Points on a hilly landscape, in no order, each with its height.
A ball rolls from a point to whichever of its 6 nearest points has the largest drop for the distance, and stops where none of them is lower. Distance is the straight distance between rows; heights are no part of it.
maf h=1.82: [ 92  89  70 108 142  96 102 103 108 124  90  93  74  85 123 113 107 102
 101 103 125  88  71 148  83  92  82]
givo h=0.58: [ 91 105  90  90  99 110 107 107  94 112  93 121  83  76 122  94  90 101
 120 117 119 100  95  97  96 100  82]
mumu h=4.05: [100 102 112 113  89 124  94  82  92  82 100 102 126  90  95  95 107  81
 101 102 105 104 105  74  83 110  97]
bod h=5.72: [106 115  96  96  73 127 104  88  88 102 106 106 122  86  90 101  83  85
 106  99 101 114 120  67 118 119 113]
goz h=5.40: [108 107 116 105  82 132 103  82  85  87 102 108 134  87  96  93 106  80
  98 101 105  97 112  72 100 119 105]
lil h=1.35: [105 102 100  86  89  95 115 108  96 125 108  99  73 112  91 109  91 115
 110 102  92 105 102 114 119  88 113]
mesu h=1.71: [106 105 107  93  83 105  99  99 103 106 111  92  91 110  81 104  96 102
 105  92  80 105 111  90 112 103 116]
fated h=2.30: [ 99  80  93  99 122  85 106 111  97 115  88  96  70 102 108 109 102 126
  99  91  99  95  81 137  84  85 102]
fuso h=0.57: [ 90  96  83  99 117  92 109 110 100 133  82 103  65 104 117 108  99 119
 109  95 116  95  78 145  94  94  99]
Puga h=3.91: [108  96 113 103 105  74  86 103 112  84 104  83 109 117  86  98 111 109
  71  89  75 104 102 108  85  84 111]
gumot h=2.49: [ 85  96  65  97 129 110 112 108 118 108  92 104  80  74 137 101 101  82
 106 121 139  92  74 126  90  89  57]
Nise h=3.89: [ 99  76  90  97 128  53 108 106 104  98  82  89  94 116 112 122 105 133
  80  80  99  92  87 144  81  77 110]
rese h=2.43: [ 95  98 113 119 116  94  82  85  98  81 104  94 122  98 105  90 122  86
  94  99  94  98  85  79  75 106  78]
Bosut h=0.93: [ 95  95 111 128 123  67  75  87 124  75 101  80 126 116 106  84 130  82
  89  93  86  94  83  93  71 100  71]
zurem h=6.38: [ 94  91 104 106 122  55  99 100 121  89  92  76 101 120 100  99 113 120
  79  90  86  98  89 120  79  86  92]
nifim h=1.65: [ 95  93  93  93 115  98 108 107  94 119  91 103  69  98 114 100 102 117
 109 102 110 100  85 132  95  94  91]
kom h=5.07: [ 93  96 111  99 101 105  97  97  93  94 100 101 109 100 101  92 108  90
 108 105  94 100  89  84  88 100  88]
zasok h=6.62: [112 115 115 103  72 128  96  88  88  91 114  97 130 104  80 106  95  82
  86  85  92  97 120  69 117 125 109]
Pafas h=5.38: [105 106 102  93  78 102  91  99 106 101 124  92 104 115  70 111  85  97
  89  93  75  98 113  88 126  97 129]
vimi h=3.92: [100 107 104  83  72 124 113  94  85 104 105 118 104  84  95  93  84  90
 119 111 104 103 114  80 114 102 109]
vavi h=4.65: [ 95  97 113 114 117  65  87 103 117  80  98  83 110 119  94  89 118 109
  79  96  82  99  92 104  80  87  96]
Kisi h=4.66: [113 107 118 113  82 113  89  90  94  86 106  91 128 112  81 102 104  76
  80  86  82  88 114  72 113 115 112]
bazuk h=2.29: [ 84  94  74  95 133 106 108 104 101 123  84 110  70  86 126 103 100 104
 108 115 130  95  78 136  95  96  78]
meb h=4.90: [112 105  84  78  67 125 118 109  99 110  93 124  99  76 109 107  76 100
 137 118 130 122 124  75 129 110 104]
Bidat h=3.99: [ 96  98 112 114 111  98  85  89  94  89 108  98 111  94 102  82 110  84
 104 105  96  99  94  81  82 100  81]
poni h=1.81: [100  95  97  93  99  96 105 108  93 121  92 103  63 112 101 108  98 128
 113  95 100  98  97 135 107  88 111]
petul h=1.92: [101  97 109 102  98  89  93 106  93 102 104  98  92 109  87  97 103 105
  94  96  82 100  98 107  94  90 103]
med h=2.46: [ 89  99  87  89 112 104 104 108  90 113  89 116  66  89 116  97  96 103
 111 108 119 101  93 120  97  96  89]
Pel h=4.76: [ 94  96 108  98  96 117 102  94  90  94 103 115 103  87 100  89 100  91
 115 112 102  99  97  80  94 103  88]
Fezi h=2.77: [ 95 101 112  97  96  98  97 103  94 106 104  99  89 103  95  95  97  99
 104 100  86 102  93  95  92  95 102]
nevu h=6.58: [ 94  85  93 115 138  66  96  96 119  96  94  83  86 107 112  97 117  99
  89  90 104  88  73 133  72  91  79]
Kuvop h=1.39: [109 102 112  92  86  82 101 109 107  97 110  86  95 118  74 110  98 114
  80  93  71  97 110 105 110  88 121]
kup h=5.70: [112 113  98  89  68 129 116  89  92  99 107 122 125  81  89 100  81  88
 113 106 113 110 126  69 122 124 113]
Ses h=1.57: [102  93  97  95 103  83 109 102  97 108 100  95  80 112  99 103  98 120
 101  95  93  98  95 123  94  92 109]
masiz h=2.37: [ 95 102  98  94 104 111 108 105  95 106  94 114  80  91 107  96  95 102
 121 110 112  96  93 106  96  95  89]
Vonu h=5.26: [104 108 117 104  78 113  86  83  96  90 111  99 125 106  87  99  99  80
  91  92  89  95 112  74 101 104 109]
zuvu h=4.67: [ 91  97 102 100 112  98 104  89  97  97 103 112 100  82 109  90 105  89
 109 122 115  99  87  93  80 107  74]
zet h=4.64: [109 112  89  85  71 125 108  93  94 111 117 112 115  84  93 107  79  95
 123  99 100 111 126  71 137 122 122]
nabav h=3.25: [ 80  93  82  94 112 110 114 109 100 114  88 120  73  76 133 100  95 104
 115 124 132 103  90 113  94 102  78]
kedov h=3.27: [ 99 102 105  87  87 113 104 100  90 100 109 107  97  89  99  95  99  92
 115 107  96 104 101  83 103 102 101]
mulu h=2.89: [ 96 105  95  89 100 106 112 103  91 117 101 111  70 100 104  93  90 110
 117 104 103 104  99 113 110  95 103]
tekug h=3.56: [107 110  93  87  74 129 112 102  98 111 113 118  97  89  97 100  77  94
 127 103 107 111 121  78 137 113 117]
gofuv h=2.55: [101  71  80 106 133  85 104 111  96 139  81  97  76 108 127 129  96 128
 103  83 116  92  89 161  99  78 111]
Zef h=3.58: [107 104 116 102  88 111  91  97 100  99 109  97 106 113  75  94  94  92
  89  97  77  95 109  82 108  99 114]
pabom h=3.52: [ 96  97 122 112 109  97  79  91  98  79 102  93 111 112  94  95 118  87
  93  98  89  96  92  79  81 104  93]
lage h=2.56: [ 98 108  92  83  78 115 113 108  92 116 103 113  85  89  99 101  80  98
 134 107 110 109 117  85 132 104 113]
mobe h=6.17: [110 110 103 102  69 136 105  88  88  91 100 116 134  75 100  96  99  83
 105 105 114 108 123  69  95 123 107]
rotev h=2.91: [111 106 120  97  98  80  93 100 109  88 106  80 106 118  82 101 104 108
  70  92  72 102 114 102  95  89 119]
viro h=6.88: [109 111 105  98  76 103  77  99 110  95 119  93 117 117  63 111  83  94
  77  86  71  94 123  70 139 112 128]
Toz h=4.97: [ 96  86  99  98 121  83  97 106 107 103 100  89  89 106 105 101 110 110
 100  94  96  98  86 124  83  90  97]
nelur h=7.15: [122 118 111 104  80 134  97  83  87  83 104  98 140  97  82  99 101  78
  91  93 102  96 124  68 107 132 106]
dod h=3.18: [ 98  90 108  98 108  77 101 105 101  96  92  89  90 114  99  97 105 117
  87  95  84  98  89 120  77  89 108]
Bupa h=4.22: [106 103 121 117  95 107  76  83  93  80 108  85 128 111  90  95 120  80
  81  94  85  97 101  74  95 106 107]
feke h=1.55: [102 112  95  81  80 112 105  98  96 117 109 110  83 100  91 100  86 104
 119 100  92 113 115  92 120 104 110]
zimu h=3.20: [108 102 115 103  85 104  91  96  99  95 115  90 111 114  74 101 100  95
  82  91  73  99 106  88 107 104 121]
Dapi h=6.43: [113 117  97  94  70 142 110  80  88  82  95 111 138  81  94 102  93  85
 100 100 118 106 124  69 107 130 107]
pep h=3.35: [106 101 124 108  89  98  86  96  93  88 113  82 108 109  85  99 105  89
  85  93  80  97 104  82  94  94 109]
pip h=3.01: [107 104 116 103  85  82  85 103 117  82 109  83 105 122  74 100 108 110
  62  89  74  99 113  94 105  88 129]
tobe h=5.86: [107 110 105  96  76 124 110  90  82  92  99 118 124  77 104 100 100  90
 112 114 122 112 113  72  95 116 102]
rizuz h=1.91: [100  80  87 107 133  64 108 106 113  95  90  78  99 111 110 104 112 116
  85  84 105  90  77 138  79  81  95]
gam h=3.10: [104 104  91  88  84 110 108 105 105 119 116 100  82 111  85 108  79 107
 122  98  80 108 113  92 140 101 125]
Fozi h=4.75: [ 89  92  77 109 138  84  98  94 122 105 101  96  96  86 119  94 114  81
 103 106 117  88  70 120  79  98  54]
denug h=6.31: [ 88  94 104 113 119  86  93  92 104  95 103  92 104 106 106  87 117  90
  98 101  91  93  84 102  78  99  80]
Tibo h=6.90: [118 116 101 113  77 139 105  80  89  74 104 110 152  91  86 101  97  81
  85  91 109  95 129  72 107 140 112]
Nuda h=2.93: [ 84  96  76  99 126 113 109 108 102 106  91 102  75  70 132  96  90  97
 110 125 133  98  79 118  96  97  63]
niso h=4.91: [105 109 118 111  90 120  86  82  82  86 101  96 132 100  91  94 108  77
  96  99  94  98 108  68  95 117  98]
Nurek h=2.63: [ 89  91 104 126 134  62  83  90 137  79  98  83 121 114 109  77 128  76
  93  87 102  89  79 101  70  99  63]
suto h=4.60: [ 89  91  99 101 114  95 101 100 102 102  95 102  93 102 102  91 108 104
 110 108  98  99  86 112  83  95  91]
peza h=5.09: [ 91  97  87 114 136  85  99  90 115  92 103  94 101  95 113  90 112  76
 106 109 109  90  77 113  77  95  64]
sukep h=2.40: [ 88  97 106 121 132  74  83  84 122  81 107  85 115 111 111  81 123  75
  96  98  99  87  78  96  70 101  64]
Ras h=1.45: [105 102  96  90  74 103 104 105 100 108 113 104  86 102  82 112  85 105
 110  97  84 106 108 101 122 102 118]
Muret h=4.71: [104  99  92  85  76 116 121 108  86 101  96 132  97  79 116 101  91  95
 128 120 121 117 118  82 108 105  94]
zukud h=3.70: [108 106 119  97  87  98  87 106 108  96 111  83 111 125  71 110  96  97
  68  96  73  97 114  88 118 100 128]
gef h=2.42: [ 81  99  75 108 135  98 109 107 115 109 100  99  82  80 130  96 103  87
 108 113 133  93  75 133  85  97  67]
tet h=8.15: [114 110 111 106  83 136 101  78  94  81 106  95 151 106  76 106  92  78
  71  82  93  92 127  60 113 137 105]
desin h=3.34: [ 94  94 103 122 128  58  87  96 134  83  99  78 117 117 102  84 124  88
  86  92 100  89  81 113  71  99  69]
vut h=4.93: [108 110 129 118  87 119  80  80  86  76  97  89 140 111  90  98 114  74
  77  89  95  91 109  66  92 120  99]
falu h=3.36: [ 97  85  83 104 137  77 100 100 112 111  91  91  89  97 110 101 110 104
 102  98 112  89  74 139  79  96  81]
zimef h=5.48: [104 112 104  94  76 118  96  95  98 103 117  96 114 103  75 110  86  86
  91  96  74  99 121  71 128 114 124]
kipat h=4.87: [101  94 103  94  81 128 113 104  95  83  93 127 109  64 118  95  96  95
 117 118 135 113 113  78  97 112  84]
das h=4.52: [102 101 119  97  87 102  85  89  89  94 108  93 104 106  92  94 104  90
  95  96  80 101 105  88  94  98 105]
zatuf h=1.63: [105  92 102  94 107  80 106 113  97 115  93 101  82 120 102 117 102 131
  96  85  98  94  89 138  93  80 120]
mekit h=3.08: [ 96 109  84  83  88 113 114 109  91 119  87 121  71  95 113  97  77 105
 136 113 113 111 108 106 122  95  99]
viboz h=0.59: [103 100 109  96  99  78 105 109 108  97 103  92  90 120  85 106 103 117
  83  92  79  97 105 117  98  85 112]
runaz h=6.40: [101 101  80  90 102 112 109 116  94 136  78 122  58 109 123 107  93 126
 125  98 116  99 101 140 120  89 112]
Pizi h=1.49: [105  93 112  99 106  65 106 112 107  96  88  85  92 124 100 111 105 132
  80  92  86 105  95 132  88  80 115]
Pari h=3.42: [ 87  98  97 100 101 121 106 102  88  87  99 113 100  75 120  91 106  97
 120 120 124 109  98  88  88 107  74]
fudiz h=4.92: [ 96 103 107 100  93 116  98  93  86  98 109 108 108  88  93  87  96  93
 107 110  96 100 105  82  95 108 102]
sev h=6.24: [116 111  97  95  66 141 108  90  96  85 102 119 138  78  95 100  94  86
 107 105 121 109 122  70 110 124 115]
zoz h=6.94: [115 113 119 116  87 129  93  83  85  84 102 104 143  98  89  99 115  78
  84  88 101  95 117  72  98 129 105]
zuz h=5.31: [110 106 106  97  87  86  87 103 117  94 120  80 111 117  68 110  93 111
  64  89  68  95 123  90 134  96 133]
Fekab h=6.05: [114 109  96  88  62 129 113 107  88  85 102 128 130  69 111 102  89  91
 116 114 131 116 124  70 105 119 109]
voza h=6.27: [103 115 100  94  70 129 110  91  85  93 102 113 125  83  92  95  89  83
 112 100 112 112 120  66 109 120 101]
Rego h=1.06: [107  97 101  92  90  85 105 108  98 104 100  95  75 121  87 105  92 119
  94  96  79  99  99 118 109  83 121]
Duvu h=4.15: [ 90  99 106 116 120  95  97  95 103  91 104 100 111  90 114  83 118  89
 109 107 105  90  86  93  80 106  73]
meri h=1.95: [ 98 107 105  92  81 113 108 101  87 106 107 110  87  92  93  91  90 100
 113 104 104 103 102  98 106  96 102]
Migol h=1.93: [ 95 105 128 127 109  87  71  86 103  73  98  86 132 115  99  90 120  87
  79  93  87  94  94  76  81 104  88]
Bevus h=6.35: [114 111 105 103  73 136 100  81  84  82 101 106 141  86  87  96 100  79
  95 101 113 105 121  69 106 132 117]
gunun h=1.41: [106 105 123 105  89 100  78  92  98  87 106  92 115 116  78  97 109  90
  80  94  78  95 108  85 105  99 111]
pezod h=2.36: [ 90 106  97  96  96 113 106 104  90 100  97 119  90  77 117  95  96 102
 117 115 111 108  92  91  92 101  81]
lur h=5.45: [112 107  86  79  64 133 116 110 101 103 103 122  95  77 106 111  73  98
 143 117 121 122 126  70 148 106 111]
goka h=3.98: [103  92 108 110 118  62 109 101 112  91  88  81 107 118 105 112 115 129
  68  86  90 100  99 124  85  72 109]
sugu h=4.86: [ 95  96 106 105 105 101  97  94  96  99 105  97  95  90  98  93 106  93
 103 104  97 101  88  98  84 100  87]
ris h=2.65: [ 93  93  84  91 111 113 107 113  95 130  85 113  60 100 122 108  91 116
 118 108 117 101  85 140 106  93  98]
Zun h=4.17: [ 87  96  89  97 118 107 104 103  94  99  93 113  88  85 115  88 106 100
 112 111 119  95  85 106  87  98  75]
kuv h=0.48: [108 104 116 113  90 111  84  96  90  87 109  94 117 102  89  91 100  81
  89  95  86  98 102  74  95 102 109]
vatus h=2.22: [104 105 104  90  79 117 101  99  94 107 112 106  98  94  85 100  87  93
 115  98  98 109 109  77 130 108 112]
zati h=1.94: [ 86  93  66 101 129 106 105 112 109 124  88 104  75  81 137 109 104 100
 107 111 137  90  66 146  94  96  71]
vazu h=3.14: [ 98  74  93 100 128  74 106 112  97 127  83  96  91 108 119 127 100 138
  89  85 112  93  86 152  89  80 115]
kep h=0.67: [101  85  90 106 125  72 102 111 106 113  89  87  91 108 113 114 103 118
  90  91  98  89  79 138  83  88 103]
fizud h=3.88: [106 110  81  79  71 123 114 109  98 114  94 118  81  87 110 102  71  97
 138 114 113 123 119  79 148 102 108]
bet h=3.31: [107 112  86  83  90 113 118 113  98 131  89 114  57 108 104 103  81 111
 137 103 106 110 124 110 136 101 118]
Lar h=4.16: [109 107 110  98  82 109  96  98  97  97 117  95 114 112  72 106  94  92
  90  90  73  99 115  79 122 106 117]
rola h=6.32: [ 95  88 113 105 121  45 109 102 112  83  79  73 119 120  98 105 108 134
  54  89  90 105 104 123  88  64 119]
lun h=3.77: [ 90  98  79 107 128 103 108  95 111  98  96 101  95  81 120  95 107  81
 101 117 124  90  75 110  78  99  54]
pimor h=2.72: [100 106  91  87 101 107 107 109  90 124  88 116  59 100 110  95  87 114
 117 103 111 100  92 125 107  95 101]
Muki h=5.39: [111  97  98  97  74 129 111  97  85  85  92 125 128  65 112  97  97  91
 122 121 129 113 114  75 100 112 101]
dup h=2.92: [103 103 117 101  87  75  90 107 114  89 110  77 103 123  78 106 101 110
  61  90  73 106 115 101 113  83 130]
rol h=6.33: [ 91  89 102 115 126  67  92  97 115  94 100  84 102 112 106  91 123  97
  91  94  94  95  75 109  67  98  79]
nir h=2.74: [105 109 116 108  93  91  80  96 102  86 116  83 118 119  75 100 105  94
  72  90  77  95 106  82 104  95 117]
Lefu h=6.99: [109 115 103  99  78 123  86  89  96  98 112 100 130 109  69 115  88  91
  81  85  82  94 121  63 134 126 124]
penuz h=7.29: [ 96  87  92 110 129  57 100  99 119  88  94  74 102 113 110  98 119 107
  88  86  96  94  76 130  75  83  82]
fiten h=4.23: [106 109  95  85  69 117 106  93  99 109 119 101 103 102  84 111  74  98
 117  98  85 111 119  73 134 111 125]
Sulat h=9.02: [104 107  96  98  81 106  87 107 115 102 128  88 110 114  64 118  77 107
  90  84  67 106 117  73 141 113 131]
gufop h=3.62: [ 93 101 104  83  98 113 108  95  88 102  94 119  90  93 100  96  97  94
 114 109 110 102  99  92  98 102  95]
Giben h=1.73: [106 100  89  85  88  98 109 110  99 128 100 111  64 119  97 104  88 117
 121  98  93 107 111 115 129  95 116]
pif h=1.05: [ 92  97 109 107 114  92 102 103 100  94  99 100  88 103  99  95 108 104
 102 105  95  97  87 112  82  93  92]
veru h=1.68: [100  78  69 106 135  91  99 114 106 143  79 106  79  96 137 130  97 122
 105  87 126  92  90 166  95  82  99]
pugi h=2.35: [ 88 101  86  94 106 117 107 116  98 102  95 123  90  70 130  91  93 106
 121 122 131 107  95  97  91 101  68]
bef h=1.64: [100 102 115 114  96 116  84  89  93  83 101  98 120 102  93  91 111  83
  92  95  94  95 100  78  86 108  97]
Meluz h=5.33: [ 85  94  95 105 124  91 104  99 107  93 101 103  96  94 114  84 107  94
 104 110 111  88  85 100  82 100  76]
Tad h=2.28: [ 92 102 100  83  96 115 110 108  88 111  92 125  74  92 113  99  91 107
 128 114 116 104  99  99 108 100  93]
nimum h=4.77: [ 86  97  92 108 128  99 102  92 107  98 102 109  93  83 122  87 110  85
 110 120 124  99  83 103  79  96  63]
Fas h=3.19: [104 105 129 125  95 108  72  79  92  75  96  87 134 116  94  95 118  75
  85  84  91  89 110  70  91 116  93]
nasun h=3.86: [102 101 121 107 103  89  86 100 106  82  97  86 109 119  82  94 110 101
  75  95  78 100 100  93  90  92 110]
kete h=3.54: [110 106 101  92  83 104 100 112 103 107 123  97  90 116  78 109  87 106
 102  94  71 103 116  88 127  97 126]
Katut h=4.02: [106 101 115 107 101  66  93 107 109  88  99  74 105 122  83 105 108 120
  69  98  80 106 102 108  95  77 121]
bala h=6.34: [109 109  84  86  65 128 118 110  88 100 100 127 113  74 108 100  80  95
 128 114 130 122 123  74 119 112 107]
Fil h=4.95: [ 99  90 104 121 128  42  87 100 132  76  92  70 119 121 103  93 124  96
  77  89  93  95  81 120  71  86  79]
lifem h=7.38: [ 93  89 102 111 121  67  94 104 110  95  98  89  96 106 100  96 111 106
  93  96  84  96  81 121  75  95  87]
vesit h=2.04: [ 95  85  84  99 128  80 105 108 101 122  97  99  75  94 115 104 103 105
 102 106 112  96  75 141  83  91  85]
pidol h=3.81: [ 90  99 102  99 107 109 105  98  92  94  98 119 108  79 112  81  99  93
 116 117 112 104  90  88  88  99  79]
Sopo h=2.86: [ 97 109  93  81  89 108 116 103  92 121  89 111  68 100 104 102  84 112
 119 105 105 104 107 105 120  95 101]
kuz h=3.87: [106 113  81  83  73 117 114 106 101 120 115 112  82  96  96 105  70  99
 139 105 101 116 125  80 147 107 118]
geso h=5.32: [ 90  93  89 106 133  78 102 101 110 102  95  85  91 100 105  97 110 108
  98  99 105  93  76 127  79  91  82]
Geras h=6.36: [ 97  86 104 115 131  43 108 105 108  91  82  71 116 116 112 108 116 133
  61  82  94 105  90 128  86  72 113]
Riza h=6.37: [113 108  95  87  68 129 113  97  88  98 106 122 124  75 103  97  88  93
 117 109 120 106 128  67 119 120 111]
pom h=2.44: [ 97 109  88  80  84 109 109 106 101 123  95 107  68 104 101 102  80 112
 125 108 102 112 107 106 128  94 111]
vebug h=2.14: [106 108 114 100  85  85  88 104 102  98 113  86  98 117  80  99 101 106
  79  95  69 101 109  99 104  84 122]
Revo h=4.01: [104 107  86  80  87 116 109 118  97 129  87 115  59 100 113 101  82 109
 129 108 117 117 104 120 126  98 112]
Nilig h=3.33: [104 109  89  80  82 121 112 105  93 110  99 122  88  89 110  95  83 100
 134 110 116 117 115  87 123  90 105]
Fidi h=2.66: [ 99 103 122 123 104 104  80  86  96  78 103  96 132 102 100  87 121  81
  92  96  90  97  99  72  81 109  86]
Ritib h=4.46: [ 90  98 105 105 110 103 103 101  88  91  99 102  91  92 101  91 104 102
 108 115 106  98  94 101  82 100  85]
Bila h=2.73: [108  93 112 102 109  58 102 106 113  92  93  75 102 122  95 115 108 133
  68  89  80 103 100 119  89  78 119]
Lum h=1.40: [ 88  84  77 101 132  89 104 108 102 133  89 102  71  97 122 116 103 110
 105 100 120  93  76 147  90  91  98]
guled h=3.04: [ 88  93  87  91 115 115 109 110  96  95  94 120  89  71 128 100  93  94
 114 125 133  98  94  95  91 103  66]
Pudev h=6.00: [ 90  93 115 112 111  80  87  92 107  86 100  85 107 110  98  89 111  95
  90  99  90  92  90 102  79  94  84]
firi h=3.29: [103 111  87  80  80 117 120 109  91 116  94 115  68  94 108 100  74 105
 137 112 104 115 114  98 137 100 103]
lav h=2.39: [ 87  93  90  98 123  96 104 108  98 118  89 108  77  98 112  97 104 108
 108 105 119  93  78 126  86  93  89]
paduv h=5.74: [108 107 112 100  83 122  95  89  81  96 105 108 116  93  91  93  95  93
 101 101  99 100 114  74 108 112 108]
ror h=6.65: [100  94 104 119 129  54  89  99 115  86 101  79 106 111 104  93 116 102
  88  89 101 100  77 112  69  90  79]
Fogu h=3.82: [ 89 102  95 117 135  79  97  89 117  88 106  89 107  99 112  85 119  78
 101  97 104  88  79  95  73 107  66]
Lukad h=4.89: [ 94 104 108 106  94 116  98  93  89  86  95 109 117  84 108  87 106  90
 112 110 109 102  97  80  81 109  85]
rabip h=7.33: [100  90 107 111 123  49  98 103 121  78  88  71 115 115 105 100 117 124
  64  87  81 107  90 118  77  79 104]
Zavan h=4.49: [101  99 125 110 103  80  77 100 107  80 100  81 114 117  91  92 118  98
  80  92  76  95 100  89  85  92  97]
fabed h=2.80: [ 90  95  78 101 128  95 105 103 105 109  90  97  79  90 115  97 106  96
 103 114 118  90  73 127  84  93  68]
ran h=2.76: [103  96 111  97  85  87  90 109 111  90 115  83  97 119  72 108  99 106
  74  91  73 105 119 103 118  88 132]
tuv h=3.60: [ 78 100  87  92 120 107 108 104  92 105  97 116  83  81 124  94 101  98
 116 121 119  98  85 108  96 100  72]
raz h=6.19: [106 106 101  97  75 109  90  92 102  97 120  92 115 114  72 109  85  90
  86  90  71 101 113  72 133 111 128]
Laso h=2.50: [101  93 102 102 120  70 101 102 105 101  90  90  92 117  97 102 109 123
  87  89  82  98  92 128  85  86 106]
faz h=1.97: [ 99  84  84  98 119  86 107 114  97 131  84 105  71 104 117 116  99 129
 105  91 110  87  90 150  92  95 112]
keres h=3.80: [104  97  85  95 102 102 113 116  92 139  82 107  62 114 110 113  92 124
 119  92 106 102 103 143 120  87 114]
Divud h=6.39: [118 108  99 101  70 134 105  83  86  89 103 109 140  89  84 104  94  84
 102  98 108 100 124  64 116 137 117]
bugun h=3.06: [101  84 104 102 122  63 102 106 113  98  87  86 100 114 104 108 113 127
  78  82  92  95  89 137  85  81 104]
zifa h=5.46: [ 99  98 111 110 110  73  85 102  97  87 101  84  95 116  95  98 115 107
  85 100  79  96  92 112  82  92 102]
Vif h=6.08: [105 110  95  94  77 120  97  91  92 109 121 106 115  96  74 109  76  95
 105  95  87 106 120  71 144 121 124]
tivi h=4.84: [104 102 115 102 102  89  91 100 100  91 108  92 100 108  93  89 112  94
  89  96  80  94  98  88  88  95  95]
Rezos h=2.64: [ 96  95  96  86  95 119 116 112  93 100  93 125  91  71 125  94  90 102
 119 125 128 110 102  88  92  94  79]
dev h=1.30: [ 93 102 111  96  99 104  99 102  92 105 105 100  87  97  99  91 101  99
 103 103  91 100  93  95  92  96  96]
pelu h=3.90: [ 95 100  98  95  88 119 111  97  86  97 100 123 103  78 114  89 102  95
 115 115 119 104 101  71  91 104  92]
Koz h=1.31: [107  91 102  91 100  81 114 113 100 113  97  89  75 112  94 114  97 130
  95  86  87 105 101 131  99  85 113]
nuz h=4.96: [110 111  90  80  67 125 112 103  93 112 100 122 100  79 101 102  75  93
 132 115 120 117 129  69 138 115 111]
zafe h=1.80: [ 90  86  75 103 140  87 103 112 113 122  96  87  85  93 120 109 112 104
  98  97 111  85  73 146  85  89  86]
Robut h=2.38: [ 96  97  90  88  91 115 110 118  91 106  90 129  75  76 119  94  89 108
 125 118 129 110  94  92 106 102  83]
reguz h=7.88: [108 113 106 105  87 123  82  89 101  81 121  91 135 119  70 114  88  92
  69  83  81  89 119  63 135 129 125]
Lozo h=0.73: [ 99 106 101  93  83 110 102 102  97 109 109 105  87 105  84 100  87  99
 110 101  86 107 106  95 114  98 109]
teba h=6.92: [ 98  89  95 107 132  45 101  99 118  81  87  74 110 114 103 102 121 119
  76  85  96  95  80 130  82  81  94]
zozat h=0.89: [ 98  78  76 106 136  91 109 110 105 130  80  97  81  94 125 127 105 113
  99  87 118  89  80 160  94  88  99]
femo h=1.48: [ 88  85  60 106 131  96 104 113 109 136  82 101  78  88 128 121 105 107
 110 103 130  92  74 158  91  94  96]
Bek h=4.10: [ 97  85  94 110 127  71 104 107 108 102  91  92  90 102 105  98 110 115
  89  91  95  92  80 137  80  92  94]
bokes h=2.69: [ 90  96  96  94 108 101 101 104  98 110  97 104  75  93 106  94 100 102
 111 100 100 100  86 117  89  94  94]
sinu h=3.79: [104  98  84  95 109  98 106 116  94 138  84 105  59 111 114 114  93 127
 115  91 107  99  95 151 104  89 116]
zif h=2.15: [ 93  94 113 126 120  66  80  92 119  75  96  79 122 124  98  84 121  95
  78  95  83  98  86 103  73  94  88]
vuf h=2.82: [103 101 118 104  85  85  89  95 109  90 106  81 102 119  83  98 102  99
  74  89  71 100 108  94 100  89 114]
Rono h=3.76: [ 87  96  93 104 119  96 102 106 103 103  92 104  82  91 108  97 108 104
 116 108 107  94  82 115  80  94  79]
nonuf h=8.20: [120 115 114 118  85 138  99  77  89  69  96  97 151 102  85 100 107  75
  70  82 108  87 125  71 103 145 106]
Nasar h=5.55: [108 113 105 101  73 126 101  87  91  93 112 100 121  99  85  99  95  83
  93  94  95  99 119  66 118 116 115]
Sidoz h=2.25: [105 103 107  97  83 105  96  97  90 105 103 102  93 108  83  98  96  93
  98  95  85 102 102  87 105  96 109]
tate h=2.62: [ 99 103 107  89  95 107 104 108  95 118 104 110  81 102  96  92  95 104
 115 106 100 103 100 102  98  96 103]
Gil h=8.24: [102 111  99  94  87 102  80 103 114  92 130  91 123 118  63 117  85 113
  66  87  65  98 126  75 146 114 140]
dok h=1.72: [110 112 115 100  86 114  88  92  95  91 112  96 117 114  75 101 103  84
  79  91  76  93 109  78 112 106 113]
los h=7.27: [113 101  95  82  59 128 114 109  94  90  89 129 120  65 112 102  83  97
 125 127 137 123 132  70 117 119 104]
Ruti h=3.94: [108 109 111  99  82  99  82 101 107  94 116  87 121 116  71 103 100  94
  67  89  75  96 117  84 123 108 122]
dez h=3.97: [105 108 107  89  80 112  98  93  90  95 116 103 110 101  81 104  96  90
 101 102  85 101 109  75 116 110 113]
Leb h=1.54: [ 95  97 118 130 115  81  76  83 114  74 102  84 126 111 107  85 128  88
  91  93  89  87  91  86  78 105  78]
tal h=3.26: [ 82  92  74 103 119 113 109 109 106  97  90 115  85  69 135  97  97  86
 115 121 138  95  85 104  91  93  50]

Where does a ball stop that starts at each point below?
firi -> viboz
bala -> Lozo
Puga -> viboz
voza -> Lozo
Revo -> viboz
los -> Lozo
Riza -> Lozo
nimum -> zozat
Fekab -> givo
Sopo -> viboz
Lefu -> gunun
